A landscape with many valleys, sampled at points; each row gives a point and its height.
A ball rolls from a point to the lowest of its 2 nearest points, and stops where none of them is lower. Distance is the straight distance between rows; heights are no part of it.
Z988: [ -2 -24  14  10  -7  13  13  -6  -3  -6  -5 -21 -12  -4  -2   4 -20  14
   3   4   0   3   0]  h=599
Z98: [ 24  14   3  12   5  19 -20  -5  -5   6   6   9  32   5  14  -2 -14 -12
  -9 -18 -10 -10   5]  h=566
Z598: [-25  -7  -4  -1  30  11 -14  -9  -4  17   4  -2  -6  -7  -1  11 -13   0
  -8  -2   7  11   4]  h=561
Z18: [  8  29   1  20   4  20 -28 -13  -4   7  21  12  15 -18   3  -7  -4 -14
  -6 -31  -3 -14  -5]  h=576
Z247: [ -8  -5  13   7  11  13  23   8 -18   4 -14   3 -18  15   6  10  10   8
   9  22 -17   7   0]  h=579
Z423: [  4 -11  -5   1 -26 -25   9 -11  25  -8  19 -16  -6 -27  -4 -12   5   2
   7   4  14  -5 -13]  h=654
Z482: [  3   0   7  23  -9  13   5  17   4   5  -6 -15   2 -10  14  -9 -12   4
  12  -7  -8 -14  -3]  h=402
Z631: [ 14 -10 -19   0 -17 -11  -1   1  10  11  15  19  -5 -18 -14 -21   1 -21
 -24   5  32 -12   2]  h=243
Z357: [-26 -10  24  -5  -4 -24  -3   5 -13 -14   8 -20 -21  -5  27  26   4  10
   1  23  -3  22 -28]  h=481
Z161: [ 16 -22  -6  15 -10  -1  13  -6  -1  18   4 -11   0 -10 -18   7  -7  -9
  10   7  -7 -10   0]  h=396
Z44: [  8  37   7   1  11  30  -4  -7  15  -7   1  18  27   7  20 -15  23 -14
  -7  -9   5  -2  -3]  h=296
Z911: [ 12   2  15  10  10  22   0  23  16   5   9 -15  -7  -3  13  10  10  -9
   3   6  -4  -8  25]  h=334
Z770: [ 35  -9 -20  14 -25  18   6   3  -2 -19 -10   0   6   2 -10  15   2 -10
 -16  -4  -9 -19  20]  h=532
Z130: [ -5 -17 -24   2  -4  -9  10   6 -15  18 -16 -14   2  11  -9  14  -6  -6
  15  15   0  15  -6]  h=266
Z242: [-27  -1  15  -5  14 -13  -2  -6 -14 -15  14  -6 -20 -27  -1  24   1  19
   7  -5 -16  24  -2]  h=246
Z252: [ -8 -13 -11   2 -34  -8 -15 -20  13  -3   6   6  10  -8   3 -10   9  -3
 -25  -5  32  -9 -11]  h=640
Z873: [ 10   8   3  14   4  33   6   6  10  10   6 -13  14  16  12  11  10 -12
   5   5   3 -10  12]  h=362
Z420: [-12   7 -16 -16   2  13   1  11  -3  -4   1   5  15  -7   3   5   2 -14
   3 -26 -20   0  -1]  h=589
Z419: [  9  -4  -1   3 -13   2  -3  -4   3   6   4   1  20  27   5   5 -12  11
  14  13   1   0   2]  h=635
Z410: [ 13   7 -15  14  -6  25  -4 -11   8 -15   0  -2   2 -21 -13  16  -9  -4
  11  -9   1 -28   7]  h=512
Z12: [  2  20 -12   1   4  28   5 -12  -5  -2 -10   3  13  20 -11   9 -10  -3
  11   8  23  -7  -9]  h=392
Z131: [ -2  28 -14 -10  12   9  12  -9  -1   3  -6  32  20  -1   2 -15  -8   0
   3  -8   7   3  -3]  h=255
Z97: [ -9   2   6  17  -7  -8   7 -13  -6  -7 -11 -15 -10  25  20   1 -10   4
   8   9  -8 -20 -29]  h=263
Z711: [-10   7 -18   1 -14 -11 -20  -6   3   0 -13  13  13   7   4 -12   2   1
 -20  -5  27  -2 -13]  h=634
Z272: [ -3  17  21   4  23 -13 -11   0   9  15  24  -2  -7   6   4   3  10  -5
  -4   1  -1  -4  11]  h=233
Z901: [ 12   2  18 -10  11   1  22   7   3  12   9   7   3   5  16 -19  -8 -16
 -16  -1   7   1  11]  h=369
Z108: [  2  10 -11  13   8 -24 -34  -6 -10  -5 -14  11   5  12  -3   0  -8  13
  -8 -10  -5   1  -1]  h=460
Z731: [  0  10  -5   8   4   3 -23 -29  -2  -6   7  -7  14   6  -9  22  -9   7
   6 -14   1 -11  -9]  h=421
Z880: [-18   1  12   2  -2 -19  -1 -19   0 -21  12 -20  -9 -13  11  14  -3  23
   2  -5  -5  14  -7]  h=195
Z874: [ 17   9  -4  10   8  28 -15   8 -12  17   7  -4  16   8 -14   3  -5 -18
   6 -18   0 -10  -4]  h=581
Z541: [-13  -8   6  -6  -4   1  23  -3 -21   1  10  -4   4 -20   3  26  -1  10
  22   4 -29  22  -1]  h=335
Z171: [  6   9   7   3   3 -12 -15  10 -10  -3  -2 -22   5  16   9   3 -27  16
  30   2   1   8 -21]  h=291
Z982: [ -9 -17   2 -10  11 -16  -4  14  -7   7  19  -9 -33 -17 -21 -21  -3  -5
  -5  -5  -3  11  -5]  h=408
Z456: [ -5  11  12  -2  -2   8  -7  22   5   7 -13  11   0  -5   4 -10   2  15
  33   7  -1   1 -11]  h=450
Z476: [ -9 -13   1  -3  18   1 -10   1 -10  26   4  -1   9   6 -12   2  -1   2
 -14  -6   4  19  10]  h=540
Z518: [-16  14   0  -5  14  22  16  -9 -20 -37  -7 -10 -11  19   7  20   3   9
  -1   5  -9  14  -1]  h=672
Z892: [ -6 -11 -13  16   3  -3  -8  20  -2   6 -26  -7 -19   5  -1  -8  -4  -8
 -11  -2   1 -19  -8]  h=127
Z679: [ -7  -2   7   2   8 -25   1   7   8  -5  14 -30 -27 -19  -1  -6  -2   9
   4   1  25   9 -13]  h=298
Z812: [  2  23   9  23  22   0   7 -13  -5  -7   1  -5  -7   0 -22  -7   9   8
  -5 -15  -1  -7   2]  h=548
Z525: [  5 -26   3   0  -5 -20  32 -32  -9   6  -4  -1  -6 -10 -16  -3 -11   8
  12   8 -13  24 -13]  h=340
Z376: [  1   5   7 -14  28   7   2   6 -15  17   3   6   2  33   7  18   5 -10
   2  16 -12  23  14]  h=551
Z921: [ 19  -6   7   6  -3 -29 -18 -12  -2  -6  -2  -3  -9  17 -23  -2   4   3
 -23  -6   1  -2   9]  h=502
Z801: [ 21  -8   6   3 -21  24 -17   9 -11  21  16  23  21  -4   4 -13   0 -13
 -29 -20  22   0   9]  h=428
Z648: [ 12  -3  -1   6  -2   8  28   9   3  -6 -15   4  -2   9   4  10  13   0
   8  15 -24  -6  22]  h=562
Z358: [-11 -14   3 -11  -5  -1   2   8 -17 -14 -13  -5  10  20  13   1 -12  24
   2  -2 -11  29   6]  h=506
Z882: [ -7  -7  -9  -6   0 -21  12 -27   2   3  11   3  -3  -7 -23   9  10   3
  -9  -2  -5   4   9]  h=434
Z153: [-18   0 -12   2   3  -2 -28  -4   5  -5 -10  -2 -14   1   5  30   4  14
  24  12   0  -8  -8]  h=425
Z273: [ -8  -6 -12  -8  -9 -20  -8   4   6   3 -19   9  19   5   9 -15  -9  11
  -8   7  16  13  -2]  h=625
Z878: [ -9 -21 -20 -11   0  -8  22  -6 -16   9  -6  -2   0  -2   2  29  -2   3
  20  30  -5  28  -3]  h=308
Z547: [ 10   4   4 -22   8  -7  -3   8   2  -1 -13  11 -19  -2 -13  -8  -9  -5
  10   2   2  -5 -11]  h=488
Z488: [ -2 -12  -2  -5   6 -13  -9  -6  -3 -10  11 -10 -17 -12 -29  13   3   6
   4 -12 -12   7  11]  h=401
Z708: [ 16 -12   2 -20 -20   5 -21   1   5   7   1  16  22  11   0   7  -8   3
  10  11  11   4   9]  h=626
Z536: [-12  -6 -12   8 -21  16   1   3  17   1   2  -6  -2 -20 -20   1  18  12
  12   1  18  -2   1]  h=491
Z907: [-10   9   4  10  -1 -12  33   5 -28   3   2 -10  -4   6  -4   9   3   3
  16  16   1  20 -25]  h=376
Z180: [  8 -17 -11   0 -28 -20  -5   7  10 -28 -10 -33   4   7  -1  -4   6  21
   7   3  15  16 -12]  h=179
Z795: [ 14  -7 -23 -16 -14 -21   1   2   9 -19  -7 -30  -4   1  -3   6  -4   0
  12   9  21  13 -22]  h=216
Z472: [-12  -7   5   4   8   0   7   9 -19 -17  -5  -9 -14 -17   3  31  -4  17
  17   5 -25  18   6]  h=300
Z792: [-27  10  12   0  20   6  -8   5   8  10  -3  -1 -23   7  14  -2   5   9
   0  17  22  -4  -7]  h=591
Z212: [ 22  -2  -8  16 -28  19   9   7  11 -25  -6  -5   2 -14  -6  12   4  -2
   8  -3 -11 -25  10]  h=523
Z885: [ 21 -13  10 -20  -8 -11   3   2  -4  -7  -1  -3   9  33   6   1 -24   9
  18  19   4   8  -4]  h=645
Z715: [ 12   2 -15 -16   2   4 -15  -1  15   8  -2  31  15  -6  13   6   2 -13
 -18   7   5  -8  26]  h=331
Z610: [  1  -1  23 -13  -7  -8  13  22 -15 -14  -6  -3   2   9   1 -12  -3  15
  17  -8 -15  27  -3]  h=487
Z813: [  1  -6  17 -16  18 -13   2  25  -9   0   3  -2 -37 -14 -10  -6  -2  -7
  13   0  -7   6 -12]  h=454
Z15: [  4  -8 -17   8  13  -1  10  12 -10  10 -27 -11 -13   6  -3   1 -22  -8
  -5  11   8  -3  -1]  h=200
Z634: [ -8  17 -12   4   3  13   0  14   4   5  10  -3  -9 -15 -27   3  25  -6
  18  -9   2  -2   1]  h=472
Z855: [-36   1   4   8  22  17  -5   1 -16  12  -3  -6 -11  -1  22  19  -9  13
   2  18  14   9 -13]  h=582
Z451: [  6   8 -10  -6   4  24 -17   6  22   7  -3  15   5 -16   7  11  -2  -2
  18  13  12 -18   3]  h=381
Z633: [ 21  -4   2  -1   7 -24  -2   9 -12  17  11  -2  -5   8 -27  -9  -3 -16
 -19  -9  -5  -2  12]  h=530
Z404: [-17  -9  17  -8 -11   5   3   6 -14 -10  -5 -16 -16  34  -7  11  19   4
   5   0 -13   9  -9]  h=568
Z389: [  0 -15  -2  -5 -13  28  18  16  -9  -9 -13 -21  -4   5  -6  16  -3   5
  16   3  -5   5   3]  h=587
Z167: [ 10  26  13   7  -6   5  -9  20  11   9  -6  14  15   4  10 -16  11  -6
  18  -7  -5 -18 -13]  h=466
Z158: [ -6  -6  11  12  -8  14  15   0   7   0   3 -15  -3   8 -15  -7  20  11
 -21  -5   6  -2  19]  h=522
Z844: [ -8   7   2 -24  20   5   2  -7  18   1  26  17  -2 -17 -10   3   7  -4
 -10   2  13   3  23]  h=379
Z450: [ -2   4   9 -15   3 -10   2 -10  -5  -2  16  20   5 -17 -20 -25   2  -9
 -15 -24 -12  -6   3]  h=560
Z922: [-12   4   6 -15  -1 -18  33   4 -13  -7  -4   8  -9   3  26   3  -6   9
   3  39   8  20 -16]  h=655
Z956: [ -8 -33  -4  -8 -13 -21   7 -31  -5   8  -7  -8   2   9   4  -6  -7   5
   2   3  -9  13 -25]  h=314
Z577: [  5  12  18  -9  -1  14  -4  26   6  -2 -11  16  16   0  16 -27  22   1
   4  -7 -19  14  15]  h=485
Z553: [  2 -23 -24  -6   2 -17  -1 -19 -11  -1 -21 -20  -1   7  -3  -7  -4   4
   0   1   4  19 -32]  h=289
Z973: [-19 -16  -2  -4 -16 -16   1  -5   1 -14  -6 -27 -17 -12  18  15  11  17
  19  18  -5  15 -32]  h=463
Z20: [ 19  11 -18  11 -23  22   4  -7   6   4   6  18  29   1  14   9  25 -25
 -18   0   3 -17  16]  h=483
Z529: [-26  17  -4  15  28  16   0   2  12   5  -2  10  -7 -13  17  -6   3   2
  -5   1   9 -13   0]  h=580
Z422: [  0  -9  10  10   1 -21 -11  16  11   2  20 -20 -28 -16 -19 -15   0  -1
  -1   1   8  -4   5]  h=354
Z593: [  4   5 -11  13   5 -24   1  10 -10  -2  -2 -19   0 -13  -6   7 -24   4
  26  -9   0  11 -17]  h=336
Z938: [-17   4   4 -17   6   3  26  20 -10 -15  -7   6  -9  -2  17  14  20  -7
  -2   2 -26  12   6]  h=616
Z841: [ 12   2  12  19   1  12   2   1  -8  32  -3   7  11  11 -20  -7  -2  -7
  12  -1 -10 -17  -8]  h=588
Z839: [  0 -20   3 -20   3 -28  -9  14  -5   6   0 -20 -17  17  -4   8   0  -4
  -1  10  12  23 -11]  h=531
Z249: [ 20   1 -22  10  -7 -13   5   6   8  -1  -5   8   7 -27   0 -19 -26  -2
  -3   0  20  -6  -1]  h=674
Z143: [ -4 -17   1   9  -4 -12 -29  17   9  13   4   4 -18 -14  -4 -21   4  -6
 -16  -9  -9 -26   6]  h=509
Z127: [-18   6   6 -20  -5 -20  18  -1  12  -5  14  -5   3 -14  11 -11  -5  -3
  -4 -11   9   5 -14]  h=201
Z463: [-18  -8 -15   1  -5   2  -9  10   6  28  11  -8   4 -13  -7   1   3 -10
  17 -10  12  -6 -12]  h=405
Z549: [ 19  -5   6  10 -24  -4  -8  -2 -11  10  12  20  17 -12  -9 -17   2  -7
 -19 -19  10  -5  -1]  h=439
Z189: [ -6 -13  20  15   9   0   5   8  -9  17  -8  -8 -21  11  -1 -12  -2   0
  -9  -1 -10 -18  -6]  h=199
Z863: [-21   4   6   5   1  -6  21 -14  -9  27  18 -10   6   9  -7   9  10   6
  19  12  10  20 -13]  h=394
Z775: [ -6 -19   2 -10 -15   6 -19 -12  14  -4   4  -3  -4  -5  10   1  -4  -8
   6  -8  -3 -23 -15]  h=332
Z520: [  5 -20  17 -11 -14  14 -18   3   5  24  23  24   3  -4  -5 -13   7 -20
 -22 -13   0 -11  13]  h=409
Z188: [-12  -6   3  13 -15  23 -12  14   4  -4 -11  -8  13  19   5 -11  17  20
 -20  -5   7   9  15]  h=513
Z228: [  4   2  26  -5   2 -21 -24   1   0   6  10  -3   1   7  11  -1 -23   7
  18  -5 -12   1 -11]  h=241
Z148: [ 11  18 -16  29   1   9  -7 -25  -5  -4  -8  13  11  13   8   0  -1  -1
 -33  -4  17 -22   8]  h=495
Z675: [ -1 -11  -7  20 -10  -4  10  -8   1   9  19  -7  -2 -30 -15  -6  -5  -2
  10 -14 -13 -14   1]  h=419
Z202: [ 10  -3 -10  15  -4   4 -21   8  -5   9  -6  -1  24   9  12   0 -11  -4
 -17 -13  -7  -4  16]  h=555
Z235: [-25  24 -10  26  20  10  19   7  -3  13 -17   3  -6  -1  11  -4  14  -2
   1   4   1  -9  -5]  h=567
Z825: [ -6   3   8   6 -11   4  -9  19  10 -11 -16  10   6   1   8 -21  12  11
  -7  -6  -7  -1   6]  h=501
Z923: [ 10 -22   6   7 -24   1 -12   5  -8  15  -7 -12  12   1 -21 -17  -9   7
   5 -16  10   4 -22]  h=462
Z366: [-18   1   8  10  -3  13 -14 -15  18  17  -5  22   4   3   9  -9  12   8
 -14  11  11 -19   7]  h=515
Z411: [ 10   7   8 -16   9  -9  21   5   4  -3  16  -3   2   7   2  -9   8 -23
 -27  -9 -10  -2  20]  h=330
Z73: [-15  31  17 -12  17  21   2 -11  12 -11   2  13  10  15  18 -14  12   7
   3   0  10   6  -1]  h=319
Z778: [-15   7  -7  -3  15  31   3  14  -3   3 -21  -2 -12  25  17   7   7 -12
  -1   7   4  -4   0]  h=398
Z80: [ 10   7   9  -7  -8   9 -12  22   6   8   3  15   6 -13  11 -18  -7 -18
   7 -18  -9 -22 -11]  h=484
Z57: [  9  -9   1   7  -4   6 -27  15  11  10  -3  11  -7 -11 -13 -13  -1   3
  -7  -7  13 -14   4]  h=486
Z913: [ 16  19   7   1   2  -1 -24   5   3  -4  10  14  17  10  11  -5  24 -21
 -29 -31 -15  -5  12]  h=252
Z395: [  4  24 -10   8  11   7  -2 -31  -8 -13  -4   6  13   7  -9   7 -21  11
  14  -2  13 -12 -19]  h=406
Z210: [  6  -2 -28   8 -21  15   0  -5   7  -9  -1  -4  11 -12 -17  10   0   3
   9  -3  18  -8  -8]  h=500
Z682: [ 20   3 -18  -6 -13 -22   1 -14  19 -17   9   3   6 -31  -3   0 -14   1
   4   9  23  -8  -5]  h=664
Z129: [  2 -16 -13  -3  -2 -28   4 -15  -1  -5  -1 -39  -9   4  15  -4 -10   6
   3   7  21  15 -36]  h=256
Z244: [ -5 -14   4 -12  -5  23  25 -13   7 -15 -14  -1 -12  -8   0  -3 -11   9
   7  19  12  -5  -6]  h=610
Z206: [ -2  18  -8  -4   3   5  -6  27  11 -14  -3 -10  -5   7   8  18   6   7
  16  14  14   3   8]  h=364
Z213: [  7   1   9   1   5 -24   7   3 -19  -4 -12  -6   2  28   1 -11 -12   2
  -8  -5 -12   6  -2]  h=496
Z58: [ 22   4  27  14   6  17  -5  -9 -10  15  -8  14  11  30 -10  -7   9   4
   7   4 -20  -7   3]  h=596
Z465: [  1  15 -11  -6  32   0  11 -10  -4 -12   2   0  -6   6  -8   8   7   0
 -26  -2   0  17  26]  h=299
Z487: [-15   5 -14 -20   5  11  25  14 -16 -15  -3  -3  -5  -5   8   8   0 -18
  -3 -17 -20  13  -3]  h=603
Z981: [ 13  11   1   9   1  17   3  -4   0 -16  -1   4  -7  -4 -19  -9   7  -1
 -21 -14   7 -14  10]  h=534
Z637: [-17  22 -15 -11  17   0  17   6 -13   2 -10  10  23  13   8  -7  -2   0
  -2  -1   9  23   1]  h=223
Z705: [-13  10  23 -15  11 -23  31   0 -11 -16   6   8 -14 -19  22   4  -9   5
   3  16 -13  17 -10]  h=644
Z814: [ -6   7  25   3  25 -22 -10   2  -6   4  12  -7 -20  -3  10   7  -4  12
   5   0  -7   1   1]  h=158
Z881: [  6 -21  -8   4   2 -15  30 -20 -12   4   4 -14 -15 -17  -5  16  -9  -6
  11  10 -16   5  -7]  h=367
Z483: [ 10   9  -3 -28   9   0  14   5 -15  -8  -1  -1   0  35  -1  18   0 -11
   6  11  -8  12   1]  h=527
Z447: [-11  17   9  14  11   3  29   8 -31   8   6   1   9  -6  10  16  -3   5
  23  14 -15  22 -12]  h=361
Z704: [  4  18 -31  31  -6  15   2 -14  -4  -1  -3   2  21  15   6  12  15 -13
 -18  -1   1 -21   9]  h=490
Z796: [-18   2  -5  -9   4 -22  25   0   4 -13   5 -11 -14 -24   2 -12  -7   7
   2   7  28  22 -16]  h=250
Z83: [ -6 -13  -7   8 -24 -13  -7 -24  28  -9   9 -18   2  -7   3  -3  10  13
  -8   4  30  -4 -10]  h=646
Z991: [ 20  21   0  12  -7  15   1 -16  10   8  20  21  16 -10  -9   5  35 -20
  -9  -5  -5 -18  17]  h=474
Z766: [  7 -12  -7   2  -3 -13 -10  18  10   8  13  11 -15 -14   8 -16   7 -25
 -30  -2 -20 -17  30]  h=545
Z280: [ 18   0   6  18  -5 -16  -9 -17  -3   6   0  27   8 -13 -18  -6   9   5
  -5   1 -16 -12  13]  h=569
Z683: [ 15  -1 -13   0   7  -8  -5  22   0   2  -4  -9   3 -12 -15 -23 -20   1
   0  -9  28   4  -3]  h=687
Z977: [ 14   5   4  -1   1  23 -10   5   9 -14   5  19  25  -1   9  -5  26 -17
 -17 -19 -26  13  25]  h=213
Z489: [ 10 -24   3 -13  -8 -17  -6   8   5   6 -14  21   7 -10  15 -16 -22   2
  -8   3 -12   5  15]  h=600
Z791: [-11   6  17 -14  15 -14  20   8  -7   0  -5  19 -11  -2  29  14  10  -2
   2  18 -25   9   7]  h=630
Z255: [  7 -23  10  -4  -1  -9   5  12  15 -10   2  -8 -15 -25   9 -13 -22   4
  -6  -1   3  -5   7]  h=444
Z559: [  0   3   6   6  -8   0  -8 -22   9  -2  -2   5   9  20   3   1  10   3
 -24   6   7 -14  14]  h=504
Z572: [ -5  -9   8  -8   6   9  13 -20 -20 -26  -6 -10 -14  25   1  13 -12  10
  -3  10  -1  12  -7]  h=665
Z769: [ 12   5  -5  -2 -10  14   2 -22   7  14  12  27  26 -10 -10  12  22  -4
   6  -1 -16   0  19]  h=464
Z486: [ 18  -4 -21  -1  -8  -1  11   1  -2  -8 -13   8   5   5 -16  10  10 -15
  -7  -4 -24  -8  19]  h=547
Z600: [  3   5 -20  20  -7  -9   2  17   6  14   1 -25   4 -21   2   3 -13  -5
  24  -2   7 -10 -13]  h=373
Z722: [ 14  -4   6  28 -10  13  -1  19   4   5  10  -2   3 -31  -2 -16 -12  -6
   7 -12 -21 -20   8]  h=424
Z292: [ -2  -4  19  23  -6  -6   6  -8  -3   5 -11 -19  -8  28  -4  -8   2  15
  -2   5   4 -16 -13]  h=239
Z349: [  6 -11 -14 -22  -4   7 -16   8  16  -7  -7  -1  -6 -17  -2   6 -12   6
  19  13  20   4  -3]  h=412
Z396: [ 25  -6 -22  16 -13  11 -15  12 -11  -5 -14  11  12  -5  -2  -2  -9 -12
 -22 -15  -2 -10  11]  h=543
Z485: [ -4  14  -7  13  11 -16 -24 -14  -7  17   2  -1  16  15   1   5  -9   5
   5  -8  -4  -9  -8]  h=438
Z294: [ -3   1  32  -2   5  11   2 -18  -3   8  -6  18  -4  21   2  -7   7   6
  14  10 -29 -12  -9]  h=605
Z908: [-11  -9  14 -10  14   3  10   6  10   4  -4   4 -13  -2  22 -13 -20  -2
 -15   3   4  -2   5]  h=403
Z619: [ -6  11 -14  -6   3  -2 -16   5 -10   2   1  17  13 -12 -11 -11   7 -14
 -12 -34 -22  -2   2]  h=574
Z827: [ -5  -3  -2  -4   1 -10   1 -11   0  -9 -10 -11 -13   5   6  12  -9  -8
   7  -6 -15 -19 -17]  h=295
Z663: [-11  -1   2  -8   1  -3  -1 -18   7   1   2  36  -3 -18  -4 -35   4  -1
 -22  -8  -6 -10   0]  h=546
Z936: [ 18  -6 -19 -15  -4 -16  -4  -2   8  10   0  26   2  -3  -2  -4  -9 -28
 -20  11  22 -15   7]  h=286
Z88: [ 10 -14  -7 -19 -13 -13   1  -3   4  10  -4  13  24 -10   0  -8 -14   0
  -5   1   7  12   6]  h=615
Z24: [  9 -23   9 -21  -4  12  14 -20   7  -7  -5  -9  -7   1  -5  -1 -20   6
  25  20  14   4 -25]  h=619
Z309: [  3  14   5 -25  10  -8  20  -5  -9 -12  -8   5 -15  13 -11   8  -6 -11
  11   6   2   4 -10]  h=508
Z64: [  1  15   4  -7  24  17   2  21  18  12 -10   7 -10  12   9  -4  11 -17
  -7   8  11 -10   9]  h=427
Z642: [-12 -15 -15  13  -6 -10 -14 -16  -1  -8 -13 -16  -8   0   4  20  10  24
  25  19  -3   9 -19]  h=446
Z311: [12 17 -1 13 17 -2 -9  5 16  1 20 -9 -1 -5  3 16  6 -6 -2 -1 -2 -8 24]  h=288
Z809: [-22  19   1  -9   2  20  11 -17  14  -9  -7  14   9  -6  23  -3  -2  11
  10  14  14  -2  -3]  h=341
Z250: [  1  14 -15   8   5  41  -4   0   9   6 -14   4  10  26   9   4   5  -7
  -1  10  14 -20   2]  h=378
Z702: [-17   9 -10  -1   7  30  12  18  -5   1   7 -11  -6 -16 -15  16  17  -3
   9 -14  -3  19  10]  h=451
Z996: [ 15   7   7  -6 -10 -17   1   2  -2  -2   7  13  15  11   6  -6  13 -20
 -17 -20 -25 -10  12]  h=287
Z468: [  7   0   8   6  14   8   1  20  11  17  -1   9  -8  -9 -10 -16  -2   0
  -8  14  16  -5  21]  h=459
Z368: [  2  12   9 -28  10   6   0  -8  20  -1   6  29   7   5  10   5  17  -7
  -9  15  -3   3  31]  h=368
Z574: [ -6   4 -15 -21  -7   4 -19  11   4 -14  -7 -10   0  16   8  23  -6   9
  30  20  13   7  -5]  h=393
Z21: [ -1 -19   0  -7   3  -2  -1  16   3  12   4  14   1 -19  14 -18 -10 -12
 -18 -10 -23  -1  28]  h=577
Z9: [  8 -16   4  -1  -1   1   1 -27   8  -1  -1 -22  -9  -2 -16   1 -17  13
   9  17  30   9 -19]  h=628
Z218: [-12  10 -13   5 -12  22  -4 -16  22  -8  -2   7  11  -1  17   6   1  13
  18  16  21 -19  -2]  h=358
Z159: [ 13 -21   3  -7  -7  -7   8   8   9   2  17  -3 -20 -25   1 -18 -22 -22
 -13  -1 -12 -25   5]  h=489
Z52: [-13  25  -2  14  16   6  19  -7  -8  -4 -15  -5 -13  19  -7   1  16   4
   0   5   5   0  -6]  h=558
Z579: [-17 -20   6   2  -3  -2  -9 -13 -10   9  -5  -2  16  17  -1  -2  -2  21
 -16  -6  -4  20  13]  h=524
Z824: [ 11 -18  -3   9 -31 -14  -1   0   7 -15  -5 -22   7   2  -6   0   4  11
  -1  -3  -8  -3   6]  h=143
Z688: [ -2  23   0   9   1  13   8  -5   2  10   4  23  28  -8   1 -22  14  -4
 -10 -11   4   3   4]  h=277
Z379: [-13 -16   5 -23  -3   0 -11   1  14  10  14   7  -8  -5   5   3   7 -21
  -7  -8  -7 -11  10]  h=372
Z736: [  0  18  10  -2   0  29  16 -16 -10 -35  -6  -5   7  18  -1   6   3  15
   5 -12 -16   3   5]  h=677
Z214: [-22   4 -13 -12   4 -16   0  -8   2  24  19  -5  -2  -3 -14  11  16  -5
  15   3  13  13  -9]  h=417
Z709: [-12 -17  16 -16  -9 -13  -2  20   0  11  -4 -19 -14  34   5   1  11  -9
 -11   3   2   0  -4]  h=553
Z257: [  9 -24  -5  10 -21  -6 -12 -14  -2  17  11   2  11 -21 -12 -16 -11  -5
   0  -9  10  -2 -20]  h=452
Z495: [  7 -10   8  -6 -15  -6  -1  10 -13   4 -10  -2   3  13 -20 -17   3  -1
  -3 -19  -9   3 -11]  h=475
Z449: [-10 -12  15   1   9 -18  -5  10 -17   9   2 -21 -13   6   6  18  -6  15
  13  24   4  30 -15]  h=503
Z156: [  2  32   1  18  16  -5  -6  15  13  -7  10 -23  -4  11  14  18  20   3
   4   9   2   1  21]  h=327
Z746: [  1   8  16 -21  -2   8  -1   3 -16 -22  -5  -7  -6  37  12   3 -16  14
  18  13  -2   4 -12]  h=656
Z365: [ -5  -4  -9   1 -20 -13  -4 -15   8   9  22  10  19 -15 -11  11  21  -5
  -1  -7  -4   2  16]  h=453
Z657: [ 25   6 -12  19   7 -10   1 -14  -5   2  -8  16   9   9 -14   6   8  -2
 -15   1 -18 -10  19]  h=559
Z544: [  7 -13   1  -1   1   5 -11 -16  10  -6   0 -10 -21  -6 -26  -9 -13   2
  -6  -5  33 -10 -17]  h=638
Z75: [ 14   9  -1   0   8 -22 -14  -9  -2 -20  -4  -8   4  22  -2   3 -15   9
 -16   0   4   2   4]  h=482
Z149: [-12  -1   1   0  -2 -30   6 -15   0 -21   2 -11  -5  -5   0 -10  -5   6
 -14 -18  -6   6 -12]  h=145
Z124: [  0 -14  -6 -10   1 -14 -12  12   0 -20  -7 -10 -18 -20  -7  15  -5  15
  14  -1 -12  20   9]  h=353
Z458: [-14   4   3  20  11  19   8  18  -3   3  -1  -4  -4 -24   4   1  -2  13
  15  -3  -7   7   5]  h=426
Z765: [ -9  29  -1   0  29  -1   9  -1 -13 -14  -7   2   6  10   5   3   4  19
  -7  -1   1  32  16]  h=262
Z302: [  1  11   8  -2   7  -4 -14 -14  18   9   2  35  -7  -3   4 -15  20 -12
 -23   0   3 -21   5]  h=529
Z615: [ -8 -14  11   9 -17  17  -6  11 -14  -2  -4 -21   4  20 -14  14  13  10
  12  -8 -16   4   3]  h=578
Z16: [  6   7 -14 -24  18  -1   1  -9   3 -15  17   5  -8  -9 -23   9  -4  -6
 -16 -10  11  10  25]  h=339
Z712: [ -8  18  22 -17   5   8  -2  24  -8  -7 -11  16   1   3   5 -13  12  10
  21  -8 -16  14  -4]  h=467
Z259: [ 16  -5   8  -6 -10   2 -19   1   6   4  23  16 -12 -24   6 -17 -12 -25
 -11 -14  -5 -37  -4]  h=507

Call two points neighbours if one is among the 2 nearest of the other. Go from one point of each pair to the other, from neighbour to neighbour, staying as low as possible. Name the highest point that can't be avoided.
Z456, Z977 => Z577
Z814, Z149 => Z214
Z814, Z631 => Z349
Z631, Z637 => Z844

For each start below, name the point where the ball stops.
Z657 => Z482
Z349 => Z637
Z675 => Z824
Z841 => Z482
Z487 => Z149
Z518 => Z814
Z839 => Z814
Z213 => Z892
Z704 => Z149
Z18 => Z482
Z423 => Z814
